Points, in no order, along strands that fork and pass close to each other.
In the rows, zero is written as 128.
Two points are linked if the straight distance between their rows is under 107. Some points are linked to none.
z409: [143  71 102 142  98 146 151 161  76 153 125 145 148 114 123 127  83 128
 142 120 132 134 150 156 145 116 202 150 152 135 114 181 112 146 110 129
 181]
z476: [112  96 103 144  72 146 149 132  80 156 103 195 131  77 167 144 116 113
 135  99 100 116 149 166 173 125 144 136 125 170 154 145  96 136 134  99
 152]
z530: [111 148 127 144 111 137 160 119 105 170  75 192 115  78 172  96 159 113
 103  84  82 133 165 134 169 127 109 124 138 157 173 138 109 128 146  79
 121]
z738: [153 123 142  83 183 114 113 100 124 127 200 106 108 150 140 148 158 127
 151 148 124 135  93 127 149 137 121  70 125 142  99 128 118 127  86 142
 123]
z585: [130 176 158 108 136  87 136 125 125 104  86 128 141 118 159  79 141 159
 105 115 121 134 165  74 121 137 149 119 162 105 143 103 144 139 158 105
 118]
z282: [ 74 149 102 140  64 190 170 115 160 142 106 159 101 130 139 145 124  96
  93 123  91 124 162 134 159 133  80 149  89 172 205  89 104 108 131 136
 121]
z693: [142 104  98 136 139 158 125 159 124 175 166 141 137 145  91 101  75 119
 108 124 137 149 194 166 114 114 159 142 136 119 151 189  66 164 112 125
 157]
z50: [112 152 123  81 200  97  96 150 169 132 186  91  98 212  77 119 118 137
 105 168 152 136 139 123  90 141 102 127 132  89 130 108 132 145  93 173
 127]
z524: [123 130 135  98 149 148 144  92 127 149 168 122 112 138 130 140 152 117
 127 138  95 134 136 132 148 131 116 101 109 151 147 116 100 118  97 130
 131]
z939: [145 123 168  94 103 107 161  97  82 117 141 132 136 105 175 127 152 147
 145  96  92 131  99 102 172 159 174  92 103 170 126 115 129 111 119 130
 144]
z477: [131  77 122 178  84 112 150 135 110  89  91 101 142 107 131 183 119 138
 181 130 151 110  57 176 171 112 169 138 109 150  72 138 173  95 148 133
 133]
z691: [148 164 153 112 184  51  90 110 130 108 106 114 120 115 141 106 174 149
 142 110 138 125  84  82 139 136 124  94 174  85  88  75 193 129 149 121
  96]
z941: [134 104 134 118 124 120 123  78 130 113 157 118 119 116 141 166 158 113
 170 136 129 109  86 146 171 133 112  89 101 160  86 117 139 120 122 117
 125]
z272: [145 101 136 112 153  84 126 146  87 137 166 133 134 108 155 120  98 125
 157 133 172 143 112 141 136 118 170 122 193  90  72 183 124 157 106 105
 160]
z803: [154  80 108 111 169  85 101 122 128 127 199 103 125 159 119 156 116 122
 165 150 159 136  98 168 138 117 146 107 130 118  70 149 122 134  97 151
 141]
z729: [109 170 151 135 135 111 136 115 118 147  64 171 140  65 174  64 164 130
 103  72 101 151 176  78 147 123 126 138 177 110 137 110 133 124 158  73
 114]
z866: [116 196 174  64 194 112 130 108 128 109 139 121 100 152 173  92 165 134
 107 149 116 122 127  62 105 161 103  97 173 108 149  88 129 125 127 111
 109]
z25: [143  95 138 191  85 124 131 156 136  81  86  96 142  99 129 175 121 123
 200 142 185 114  41 177 162 111 130 125 109 137  60 104 178  97 172 153
 111]
z836: [103 137 103 218  99 154 122 134 189 113  72 104 144 110  78 130 148 137
 140 132 175  87 105 145  87  90  90 156  90 124 116  79 167 116 157 156
  76]
z832: [156 114 123 115 113 160 148 137  73 162 153 167 134 127 138 113  97 132
 107 103  91 143 165 142 145 151 163 122 117 150 175 177  82 146 107 133
 162]
z372: [112 137 137 129 124 184 115  66 174 119 148 124 101 120 141 177 164  81
 154 158 140  95  87 120 163 123  56  84 103 175 150 105 119  99 107  84
 111]
z484: [119 146 132 168 108 101 147 135 176 138  56  89 124 152  68  95 150 172
  93 105  94 122 125 110 117 119 132 169 110 136 148  71 181 112 163 174
 128]
z346: [119 135 106  91 131 156 125  88 138 123 166  85 126 178  97 169 128 129
 130 157  71 132 120 127 133 160  87 104  73 165 146 102 129  93  84 189
 126]
z707: [ 90 136 107 161 137 170 137 105 181 163 127 168  97 103 126 127 142  84
 121 135 144 124 164 148 122  95  60 146 128 125 142 117 102 122 122  95
 102]
z764: [ 90 143 107 135  78 190 159  97 159 123 124 131 116 145 106 166 121 107
 106 140  86 133 149 129 148 139  89 148  57 168 176  84 112 100 121 147
 129]
z155: [145  82 126 100 117 157 142 104  87 136 180 139 139 125 160 157 113 119
 144 123 101 142 125 158 158 135 156 102 108 177 119 160  88 123  94 130
 163]
z473: [109 101  83 180  66 165 121 136 146  98 114 194 137  99 125 181 104  84
 145 135 155 114 115 130 147  83 127 131  88 169 146 136  93 124 146  89
 129]
z316: [140 102 112 128 147 141 125 132 116 154 174 136 134 131 109 113 113 113
 132 132 137 143 165 163 117 101 141 131 140 132 130 173  80 150 105 124
 143]
z220: [114 100 119 143  56 153 155 122 105 136  98 183 130  88 158 149 137 117
 141 104 107 108 129 145 181 124 150 124  93 184 156 128 112 116 133 106
 140]
z27: [157 106 173 109 135  53 137 148  64 100 145 120 124 127 183 143  96 150
 157 145 144 136  70 121 156 136 187 110 169 102  71 147 180 122 119 132
 153]
z300: [129 109 136 106  90 157 145  87 110 127 134 165 129  92 171 166 150 106
 152 116 104 110 113 152 186 131 123  98 101 195 146 119 109 110 117 105
 133]
z252: [141 148 121  66 168 101  91 139 124 109 191  99 128 205  99 156 132 151
 136 141 104 131 108 105 126 164 125  91 104 121 121 110 162 108  93 207
 123]
z981: [126 173 151 126 156  98 127 110 130 126  73 148 139  93 160  73 163 146
 107 100 119 144 161  75 129 126 125 125 177  99 131 106 152 127 157  75
 110]
z510: [164  97 151 103 155  49 115 148  89 107 172 112 113 140 163 162  96 147
 177 148 155 132  52 142 166 142 177  99 153  92  66 136 179 123 106 153
 137]
z463: [137  89 125 183 120  65 133 134 123 127  95 102 134 101 128 147 136 131
 179 117 153 123  63 162 139 114 157 144 140 109  52 124 177 119 150 125
 114]
z206: [133  96 121 152  79 115 161 147  87 135  84 141 160 105 127 112 122 144
 122  97 106 124 150 135 153 125 204 160 130 156 141 133 138 132 143 125
 159]
z915: [136 128 102  80 161 105  72 156 134 122 180  77 138 211  69 165 120 153
 143 149 115 143 105 130 125 150 111 102  91 120 113 110 154 100  98 226
 113]
z93: [146 102 106 135  89 147 149 183  60 150 110 148 164 116 126 103  70 137
 105 107 115 134 169 134 133 150 208 154 156 129 152 192 108 155 136 122
 182]
z588: [100 148 111 212 117 165 116  97 197 115 104 160 116  86 123 146 158  97
 146 133 180  96  98 111 116  95  46 138 111 117 113 104 137 113 142  89
  68]
z513: [131 102 111 131  89 160 130 154 143 162 148 126 118 165  71 131  94 120
 110 133  92 176 208 148 114 128 125 168  81 145 166 148  81 139 113 167
 155]
z710: [149  68 132 120  84 102 154 118  66 105 143 117 148 123 154 174 100 146
 164 127 104 150  77 143 175 143 190 117 108 149  86 140 156 105 104 169
 161]
z678: [105  99 102 169  82 155 147 147 132 154 107 156 129 132  92 125 105 122
 108 123  99 138 184 153 126 112 148 171  99 156 170 136 103 138 141 130
 132]
z439: [112 112 100 153  94 174 116 111 147 120 141 194 124 105 141 176 118  79
 138 145 146 123 127 145 150  92 107 122  95 175 147 133  80 123 134  76
 125]
z763: [138 117 155 144 152  90 105  82 119 140 110 152 117  54 156 130 185 111
 153  91 139 143 108 120 161 124 110 126 182 118  68 152 144 124 139  71
 109]
z469: [151 110 131 113 107 138 155 145  77 135 138 148 154 121 143  97 102 144
 113 109 109 144 153 124 135 151 199 128 144 139 158 171 106 150 123 125
 163]
z301: [110 126  95 151 159 131  72 166 191 148 114  69 120 174  37 136 120 147
 114 161 146 113 105 158  88 113  69 163 100 101 107  63 157 103 132 230
 102]
z756: [117 106  88 228  98 137 110 137 171 121  83 161 138  82 108 154 128 109
 155 120 197 101 104 133  89  72 113 170 110 113  82 138 130 135 152  95
  72]
z231: [136 110 154 129 115 108 130  74 106 131 143 140 109  76 166 153 161 112
 162 112 129 126  88 142 177 126 132 103 145 150  81 146 134 120 121 100
 126]
z97: [148  80 134 100 105 116 142 108  79 113 174 116 144 133 158 164 109 146
 150 126 110 141 100 137 155 148 183 105 105 162  97 147 124 116  89 160
 161]
z940: [153 177 186  55 147 142 144 133  83  91 141 151 143 123 211  95 126 148
  98 127 103 112 145  96  87 174 149  89 145 114 173 145  97 137 152 111
 133]
z226: [146 110 153 162 142  55 114 108 115 117  99 116 133  82 138 139 162 126
 177  97 154 129  74 134 146 122 135 132 163 104  42 118 187 117 157 112
 110]
z381: [121 200 166  81 192 130 133 103 128 140 116 129 103 122 180  73 168 124
  93 132 114 134 147  66 107 155  86 103 184  94 150 117 122 131 125  87
 103]
z676: [135 155 136 148 188  69  89 114 154 132  90 105 120 110 113 113 185 135
 162 110 146 109  72 121 139 134  86  95 148  88  78  56 192 121 148 132
  85]
z446: [133 184 172  62 175 122 135 124 117 107 165 126 113 159 170  98 146 147
 104 146 114 119 139  83 101 150 130  98 147 113 157 121 116 137 117 123
 116]
z569: [108 122 113 148  98 147 141 131  99 168 101 209 111  78 172 131 142 101
 112  83 111 127 159 161 171 116  98 128 131 169 152 145  93 140 137  77
 129]
z514: [115 132 105 104 134 136 109 132 179 154 167  74 106 198  58 137 109 135
 107 154 107 158 161 123  97 146  81 157  97 120 134 114 116 129 106 209
 146]
z465: [147 118 117 137 155  72 114 111 133 129 140 101 135 122 117 129 143 134
 156 121 146 123  93 141 136 123 147 117 125 117  84 110 158 131 125 137
 115]
z630: [123 127  92 232 106 142 110 132 193 112  73 126 141 108  80 144 136 137
 143 139 191  99 111 143  69  79  93 168  96 112  95 109 150 129 150 131
  70]
z66: [109 142 134 104 155 172 147  66 146 152 163 105  95 142 138 131 158  94
 126 153 100 122 127 126 147 136  70 103 112 166 158  98 118 111  95 113
 117]
z715: [129 144 124 200 106 164  97 115 177  72 103 131 153  91 115 170 144 110
 168 136 188 105  63 120 139 105  80  94 102 140 103  92 144 108 149 114
  94]
z552: [141 162 132 115 134 127 118 148  75 124  76 178 164  71 195  77 115 140
  98 102 115 131 167  91 123 144 157 129 185  81 163 187 125 156 173  68
 130]
z279: [109 174 135 111 155 103 130 134 154 118 111  75 118 186  88 101 136 159
  95 139 106 129 126  78 107 148 112 140 124 113 151  57 178 115 133 189
 131]
z204: [116 154 129 199 132 166  90  98 189 103 118 131 131  97 113 160 154 100
 163 155 196 101  64 120 118  99  36  97 114 109  94  96 139 115 139  98
  79]
z45: [152 166 123  94 156 149 120 156  92 129 110 172 144 110 175  75  87 134
  93 125 111 114 176 136  93 157 145 137 169  67 183 212 100 176 157  72
 136]
z536: [124 144 134 170 175  85  88 103 162 132  91 113 131  91 108 130 186 128
 164 106 168 117  79 143 122 123  84 125 141  77  59  67 182 115 142 124
  76]
z172: [113 143  81 190 103 180 120 139 204 106 137 183 123 128  97 168  93  65
 119 186 167 128 109 107 100  77  67 135  92 140 159 117  80 119 121  94
 104]
z447: [136 110 134 170 158  69  99  95 146 131 105 121 128  84 122 138 169 117
 171  95 172 135  90 138 131 115 117 139 159  90  51 109 169 132 138 100
  96]
z874: [102 143 135 155  99 110 156 123 113 154  56 171 139  78 146  86 159 132
 109  82  90 133 170 111 158 121 148 138 149 143 155 112 138 120 155  85
 127]
z602: [121 130 132 131 158 166  87  72 174 114 166 114  98 121 132 177 164  88
 176 169 156  98  82 141 134 113  45  83 115 149 114 108 115 104 116  90
  95]
z979: [143 117 132  70 124  92 119 194 100  91 144 121 147 182 116 123  87 163
  87 143 143 124 151 133  70 143 191 168 136 101 130 156 149 163 144 155
 147]
z108: [110 141 102 101 146 140 115 109 160 135 156  70 117 195  75 155 116 128
 129 161  87 151 136 130 119 140  81 128  87 131 136  99 122 106  99 207
 138]
z385: [140 171 163  56 119 159 157 169  96 120 168 124 127 182 126 105  93 141
  67 130  91 154 180 111  79 189 123 137 103 104 192 159  85 149 123 156
 152]
z898: [156 101 139  93 153 117 133 149  67 137 185 142 142 129 160 119  83 121
 137 148 167 137 121 154 121 127 176 111 176 105  93 198 105 156  93 112
 159]
z2: [137  70 115 142  63 121 154 110  92  95 132 110 145 107 136 190 102 137
 170 132 126 125  75 170 172 132 168 130  85 168  93 137 145 103 130 134
 155]
z796: [152 101 131  98 111  95 133 196  80 102 124 118 159 156 129 111  77 162
 104 138 148 127 147 135  93 131 208 169 171  96 118 172 144 170 145 133
 163]
z949: [120 121 109  80 150 163 114  88 141 116 189  83 130 170 112 181 137 114
 158 170  95 125 104 148 137 147  77  85  80 168 134  99 124  96  88 161
 121]
z596: [157 155 139  87 192 139 105 135  93 151 169 152 125 129 164  97 118 110
 113 127 158 136 151 139 106 138 120  96 183  95 129 212  83 156 104  75
 135]
z619: [105 141 119 159  63 172 127 105 155  70 100 127 151 117 120 178 141 129
 154 131 123 104  88 122 177 131  97 100  63 178 154  83 141  85 134 123
 127]
z457: [ 81 144 100 202  68 163 145 124 194 121  84 162 123 119 117 149 122 102
 113 131 144 105 144 110 129  94  96 159  76 148 171  93 125 112 147 112
 106]
z540: [152 105 187 108 123  77 151 116  63 111 143 129 134  97 189 139 128 142
 159 128 125 141  65 105 161 138 183 103 168 123  81 154 154 125 122 125
 158]
z85: [129  96  96 170 112 151 124 180 131 178 128 146 125 137  67  91  79 115
 101 116 129 156 209 162  96 106 150 174 143 109 169 177  77 175 138 137
 148]
z13: [121  87 101 215  96 114 125 129 140 117  83 147 139  72 126 159 145 107
 168 109 186 106  99 137 115  83 130 169 126 119  62 146 143 131 157  92
  93]
z28: [144 126 143  95 105 120 156 106  88 114 144 118 148 146 143 126 147 158
 120 101  76 144 129  97 143 151 168 107  89 180 154 107 142 112 109 162
 148]
z255: [114 151 120 201 113 133 126 137 184 119  46  90 143 124  71 115 163 139
 122 118 143  89  97 144 103 102  94 153  98 134 115  58 184 105 163 161
  88]
z708: [104 149 129 145  91 191 119  93 172  90 132 144 118 114 137 177 146 102
 156 151 134 107  74 107 171 123  72  83  86 174 159  86 131  93 124 100
 119]
z20: [112 113 103 187  82 130 137 158 183 137  82  97 128 154  46 114 137 160
 108 116 104 126 146 136  92  95 132 198  77 146 138 105 148 122 162 162
 132]
z401: [155 110 135  77 140 129 140 177  48 105 163 146 159 132 175 110  70 135
 125 150 157 124 136 147 101 151 193 130 165  90 113 207 118 162 118 120
 170]
z818: [133 143 136 139  87 108 145 143 149 124  65  96 140 162  82 107 143 172
 101 100  63 137 144  98 122 132 161 166 102 156 156  81 168 114 150 176
 141]
z247: [111 114 111 155  75 167 147 158 139 163 115 144 105 141  81 118  97 118
  83 114  82 159 204 150 122 128 124 176  94 141 181 139  84 140 142 148
 145]
z747: [114  85  94 166 133 145 108 108 141 147 131 175 121  78 134 150 131  88
 156 119 172 127 136 165 119  76 105 157 148 121  80 168  92 140 130  67
  96]
z554: [ 58 149 111 185  74 158 174 126 174 149  68 174 100 101 139 124 138 103
 105 107 126 110 159 125 144 101  78 164 106 149 175  86 127 116 146 115
 109]
z72: [110 145 133 140  62 143 168 131 150 150  78 106 118 152  83 112 138 148
  90 102  67 148 173 105 133 148 134 176  79 153 176  94 146 113 146 172
 144]
z697: [111 126 115 171  63 148 146 143 172 116  60  93 138 144  65 134 145 148
 112 104  93 116 140 139 115 116 124 178  69 174 149  89 154 108 167 170
 131]
z911: [132  65  76 148  76 136 117 159 146 131 133 110 142 154  60 170  88 136
 136 125 110 156 159 172 104 100 163 183  73 155 120 149  98 133 132 161
 155]
z711: [136 183 167  75 136 163 165 146 107 111 145 133 122 165 152  92 102 136
  78 134  90 146 169  95  96 180 129 124 125 104 203 142  95 141 133 139
 143]
z101: [149 125 153  83 142  69 122 156  75  86 138 128 135 127 179 123 103 153
 125 137 159 120 114 116 102 134 186 126 167  86  92 138 147 149 148 124
 135]
z507: [160 145 166  56 137 132 140 148  59  81 153 162 157 108 217 102 105 148
 103 133 117 100 121 124  81 177 173 105 152  99 147 176 102 141 167 118
 151]
z903: [113 127 139 117 183 150  99  62 173 152 167 103  91 117 131 152 185  95
 165 155 146 108  99 146 129 112  47 100 141 134 105 107 120 116  97  90
  97]
z896: [123 101  93 158 103 127 126 120 156 107 128 109 139 130  81 162 128 128
 146 134 138 116 112 163 129 103 130 149  75 152 118 110 140 115 133 158
 124]
z352: [137  89  99 126  79 143 125 148 124 149 145 124 141 161  70 155  91 141
 123 114  94 156 181 151 109 132 159 167  88 160 137 156  98 141 112 159
 161]
z789: [152 154 110 118 130 141 125 168  66 137  90 185 155  86 182  77  87 133
 100 108 121 111 160 116 120 159 160 128 182  81 171 208 113 172 159  82
 151]
z845: [158 113 148  73 163  92 121 117 102 114 192 111 125 142 167 135 131 125
 146 128 135 131  96 119 148 143 149  78 138 145 103 146 124 136  98 145
 138]
z916: [105 132 133 152 122 144 128  81 161 121 123 141 119  86 141 147 175 105
 152 115 137 100 108 124 163 106  85 115 112 148 114 112 131 119 134  93
 109]
z327: [146 110 168 121 142  88 106  74 105 130 143 138 102  62 168 136 174 113
 162 106 145 143  85 118 172 137 120 103 189 131  58 156 146 122 124  86
 121]
z593: [142  84 146 137  89 106 174 166  45 133  94 130 150 101 168 122  88 156
 138 130 115 129 125 120 150 140 217 135 182 121 104 167 145 123 115 116
 189]
z420: [141  66 124 156 100 119 165 161  56 139 123 123 142  98 150 132  77 139
 156 141 139 129 119 142 152 116 207 138 177 117  87 179 137 132  97 111
 190]
z719: [126 125 121 150 147 134 103 134 153 105 121  77 143 138  99 151 154 139
 157 140 139 101  80 162 145 128  86  96  92 136  95  51 187  99 147 183
  98]
z77: [116  88  91 188 102 143 116 172 152 175 117 141 119 146  56 111  88 122
 112 124 130 141 203 157  85  83 146 194 113 113 138 155  80 160 143 141
 146]
z658: [126 100 115 158 133 105 123 142  84 167  99 168 147  73 147 102 121 119
 133  98 151 134 145 125 143 110 169 151 194  97  90 173 120 151 141  76
 145]
z137: [110 157 129  70 165 128 127 132 149 131 191  92 100 205  97 119 107 128
  86 159 114 152 156 100 101 162 101 122 124 111 151 120 122 136  84 184
 131]
z490: [117 153 137 119 121 165 153 143 129 166 146 133 111 163 113  85  99 117
  84 121  97 169 194 127 122 149 114 145 129 113 201 151  91 144 124 140
 141]
z947: [166 142 142  53 151 126 134 161  53 105 143 151 155 104 204  97  85 140
 109 152 134 106 127 144  83 170 173 119 168  78 122 203 113 164 151 112
 149]
z308: [137 161 162  52 128 134 145 162 106  96 176 112 129 196 125 130 118 151
  91 133  89 152 160  88  81 178 124 130  98 124 170 127 117 134 117 180
 148]
z63: [143 125 137  95 123 112 141 102 107 106 156 100 143 158 132 141 139 152
 133 107  91 135 110 118 145 152 143  91  87 165 123 108 150 105 110 175
 140]
z854: [119 110  89 203  40 157 130 148 153  79  88 175 147 104 123 181  95 103
 154 131 167 109  98 114 154  85 146 132  79 172 139 122 117 108 152  97
 111]
z869: [152 141 149  58 137  80 117 171 105  86 138 117 141 184 141 122 114 169
  96 140 132 124 133 102  93 144 177 139 126 104 128 116 159 147 147 162
 136]
z946: [114 143 119 154 150 174  96  82 195 110 145 121 116 115 116 165 153  88
 162 173 171  96  75 136 118 102  35 104 115 127 125  92 114 113 121 100
  82]
z765: [100 142 117 128 150 118 113 129 171 136 105  62 124 181  59 116 133 155
 103 135 102 125 105 115 115 139  82 145  99 116 136  57 181 103 129 218
 121]
z189: [124 105 111 150  88 132 154 132 107 149 100 153 140 116 119 113 122 134
 126  92 104 134 169 143 145 117 171 146 108 157 155 134 111 134 138 123
 141]
z319: [113 117  99  99 187 158  84 100 166 120 188  67 120 174  89 176 140 110
 167 194 120 120  90 160 118 137  57  89 102 136 115  83 121  99  93 172
 109]
z745: [111 106  99 191  36 148 147 135 153  78  74 135 151 103 123 176 123 131
 158 112 154  96  88 135 167 112 157 131  74 172 122 119 153  96 165 125
 128]
z969: [146  94 136 113  99 101 160 196  57 108  91 125 161 118 156 116  71 161
 118 140 135 122 133 111 110 136 224 149 187  96  99 175 155 146 137 120
 173]
z264: [123 185 149  99 200 149 136 104 138 170 123 142  98 116 159  76 162 109
  96 125 120 145 163  91 125 135  79 118 186 102 155 134 100 131 117  71
 109]
z988: [138 178 150  82 209 151 117 137 117 152 153 146 115 134 163  77 116 109
  92 145 149 136 162 130  99 142  97 107 188  85 161 198  82 148 115  63
 112]
z996: [151  92 120 111 104 173 140 126  85 157 151 174 129 115 156 140 111 119
 128 114  91 141 157 159 159 141 148 110  99 187 165 154  73 131 105 121
 146]
z440: [136 135 151  96 134  86 125 156  79  94  93 141 150 100 194 108 113 161
 119 127 148 122 132  95 108 142 188 133 193  77  95 148 154 153 173  86
 134]
z875: [119 147 147 103 194 143 119  69 154 161 157 112  89 137 134 115 173 100
 134 138 132 129 128 118 134 124  70 102 152 136 129 105 117 123  90 101
 110]
z181: [100 140  97 116 171 125  90 141 190 170 148  62  94 206  45 123 111 128
  98 160 137 147 134 114  86 133  74 165 115  89 136  89 140 131 111 223
 142]
z173: [110 143 115 159 144 125 101 151 181 143  89  59 130 167  44 118 142 156
 111 146 134 108  99 149 107 117  77 147 107 117 112  50 186 102 139 209
 102]
z87: [102 142 127 154 139 115 129 151 188 163 119  90 101 159  59  82 114 137
  89 131 134 148 184 119  79 105 106 192 131  95 148 114 124 148 126 160
 133]
z292: [ 99 127  88 155 166 134  91 135 208 172 131  71 103 171  41 114 114 122
 112 162 157 129 125 147  81 116  64 167 115  87 116  75 125 124 113 207
 123]
z655: [141 191 148  89 163 159 133 146 111 130 131 161 125 126 179  69 110 125
  84 123 103 126 168 121  95 163 120 129 164  85 196 182  91 148 154  82
 127]
z4: [126 112 119 119 113 184 118  96 140 133 166 170 102 113 156 178 138  74
 138 148 128 114 119 154 156 102  93  94 108 188 152 142  77 110 108  70
 127]
z138: [135 126 126 117 163 123 116  85 147 130 179  99 108 133 119 152 162 117
 165 147 130 118  94 148 147 121  97  79 112 152 102 111 134 117 102 137
 117]
z132: [134 115 164  91  98 136 149  82  90 143 142 153 111  83 186 135 168 121
 141 102  96 123 102 124 185 146 138  84 116 176 140 134 113 111 109 106
 129]
z356: [ 92 136 111 155  83 171 169 119 150 151  99 173 108 112 144 137 131 108
  99 105  96 131 176 141 163 124 102 148 102 167 182 103 107 122 133 107
 123]
z639: [127 160 135  87 152  82 117 156 144 100 131  95 122 184 109 105 127 166
  97 132 119 122 134  90  95 136 153 135 123 107 143  80 172 139 144 167
 125]
z369: [163 134 162  75 167 128  96 117  77 150 176 145 126 103 185 115 129 113
 123 126 144 140 104 126 127 134 127  77 193 109 109 207  97 143 108  75
 140]
z237: [141 101 127 149  78 101 160 162  73 142  66 139 165  93 153 104 125 152
 120  94 117 131 149 110 148 120 211 159 165 127 138 136 145 135 154 106
 153]
z641: [121 132 113  93 192  78  83 161 166 131 171 103 119 192  81 119 118 141
 127 149 178 127 127 133  95 122 137 122 139  84 119 119 153 150  94 165
 118]
z516: [134 118 119 187  98 138 108 128 151  76 104 110 148 108 120 175 137 120
 186 137 197 104  59 155 147 105 110 109  93 141  83  93 159 111 165 133
  98]
z120: [134 193 166  74 161 166 154 132 124 120 123 140 119 141 172  65 110 129
  81 144  99 140 170  98  94 174 112 121 152  85 207 149 101 143 161 103
 118]
z165: [133 108 113 122 136 153 129 108 136 147 164 130 123 138 117 134 129 108
 132 139 114 135 158 159 144 117 132 118 112 157 142 138  89 137 100 123
 142]
z952: [165 122 182  79 155 113 113  94  73 132 167 139 118  96 187 130 142 112
 146 124 133 152  89 117 144 141 146  74 196 132  92 186 107 133 102  94
 140]
z629: [153 121 165  84 158  78 126 108  83 126 167 130 123 117 177 134 141 132
 153 127 139 138  89 108 156 138 156  82 165 124  89 151 128 138 114 116
 134]
z320: [105 124 118 166  44 165 147 115 150  77  84 125 158 115 118 170 142 135
 151 108 134 104  93 131 175 119 137 125  59 190 152  96 150  94 152 131
 129]
z686: [131 127 131 125 185  79 102 137 136 136 143 128 138 136 123 101 136 135
 134 125 179 135 138 126 104 113 148 126 179  77  92 154 125 167 115  99
 117]
z133: [138 140 153 109 120 122 150 147  98 126 125 139 138 140 131  96 116 146
  95 109 103 144 175 104 125 136 166 129 131 134 169 143 111 143 126 131
 151]
z29: [100 148 108 200  95 159 133 113 194 114  90 164 123  98 119 155 145 101
 130 124 165  97 124 115 128  96  79 136  99 131 143 100 122 119 140  98
  92]
z125: [129 139 162 123 171 103  91  94 116 144 117 152 119  66 151 107 184 120
 131  90 137 156 130 102 147 121 107 119 191 105  82 144 125 121 126  55
 104]
z962: [120 128 104 127 190 131  87 117 178 131 165  84 109 157  78 141 142 123
 156 161 145 114  98 157 119 126  78 103 117 111 108  89 141 116  96 175
 102]
z335: [160  93 131 117 162  66 110 127 104 119 197 106 113 144 143 169 114 126
 183 145 160 139  55 169 170 132 153  90 150 106  53 140 163 130 107 150
 136]
z878: [129 178 150  83 192 142 122 147 139 147 157 132 110 163 134  83 115 119
  88 154 144 141 174 125  85 144 111 125 174  83 166 157  91 161 111 101
 117]
z929: [122  76 106 215 105  86 142 140 136 135  77 117 141  94 114 141 125 127
 173 116 166 107  94 154 115  93 170 171 145 110  53 140 155 124 155 112
 107]
z406: [145 109 134 124  92 106 152 179  74 113  74 133 165 106 159  87  92 158
 110 115 126 121 151 100 113 132 216 156 178 104 136 157 144 147 158 107
 166]
z815: [132 137 108 123 175  88  87 140 164 132 151  88 122 175  69 128 134 147
 137 146 144 130 107 142 115 122 114 118 116 107 110  92 161 123 114 182
 107]
z891: [129 143 137 121 126  98 141 141 124 132  98 123 143 134 127  82 129 150
 102 107 117 141 162 101 130 119 160 140 134 126 149 122 140 144 138 120
 140]
z776: [152 170 172  63 170 141 145 121 104 117 157 131 124 138 183  90 140 132
 100 132 108 133 139  98 111 159 125  85 153 127 171 157  92 139 118 104
 124]
z328: [135 164 137  97 153 103 114 138  89 106  85 157 161  81 194  86 122 146
 101 108 145 126 163  91 113 140 159 136 206  74 114 165 135 146 175  57
 119]
z699: [146 143 134  78 165 102 123 130 116 106 188 102 127 181 128 139 131 156
 125 133 107 139 120 102 133 158 142  92 107 137 128 114 144 117  93 175
 122]
z74: [139 145 150  90 173 152 144 109 110 151 175 128 113 143 151 103 147 116
 116 129 101 144 147 113 132 142 112  97 134 140 157 145  90 128  96 120
 126]
z885: [106 155 126 193 109 118 151 122 183 136  44  90 130 114  79  96 157 153
 107 102 115 100 128 123 109 106 103 175 105 127 132  64 192 113 165 150
 111]
z107: [124 166 146  65 147 127 127 139 123 118 180  94 108 220 109 128 121 143
  91 146  88 152 142  76  98 179  99 132 112 116 156 106 129 129 104 199
 141]
z515: [109 139 112 136  76 159 161 108 143 128 109 122 125 148  95 136 126 134
 104 116  68 134 165 122 144 146 123 148  68 172 175  98 120 109 126 163
 143]
z499: [119 132 119  96 185 139 116 138 167 156 195  96 105 179  87 109 109 117
 110 157 155 153 174 143  91 120  98 135 143 105 138 143  84 152  83 147
 132]
z176: [115 159 155 117 188 129 112  92 141 169 119 149 102  92 159  90 176 106
 114 113 132 148 155 101 133 126  77 123 192 114 113 132 108 122 113  59
  95]
z564: [118  89 107 192  79 138 134 171 168 159  88 117 118 151  46 116 112 145
 108 123 113 131 178 146  78  86 149 217  97 138 139 138 117 150 159 158
 139]
z665: [115 122 110 169 141 104 136 135 147 155 109 133 128 130  83 101 129 126
 123 120 135 137 172 135 101  97 135 166 133 117 130 119 122 143 123 132
 125]

Follow the links from the first point to the second, and from the first to the third. Name the last point that the two ways share.
z85; z138; z356 | z524
z554; z420; z898 | z204
z836; z25; z875 | z204
z530; z969; z155 | z469
z507; z25; z85 | z524
z476; z477; z593 | z469

A fork is a point with three links. Follow the links from the first point to the second and name the forks in between, in order.
z352; z301 | z969
z593; z710 | z469
z165; z540 | z524, z776, z629
z588; z231 | z204, z602, z524, z776
z327; z29 | z776, z524, z602, z204
z301; z585 | z969, z469
z710; z29 | z204

A fork is a point with three links, a tip a point with one. Leave the first point through the second and follow the links. Name the first fork or tip that comes.
z949; z346 | z969
z484; z818 | z204
z252; z699 | z469
z372; z708 | z4
z981; z729 | z915
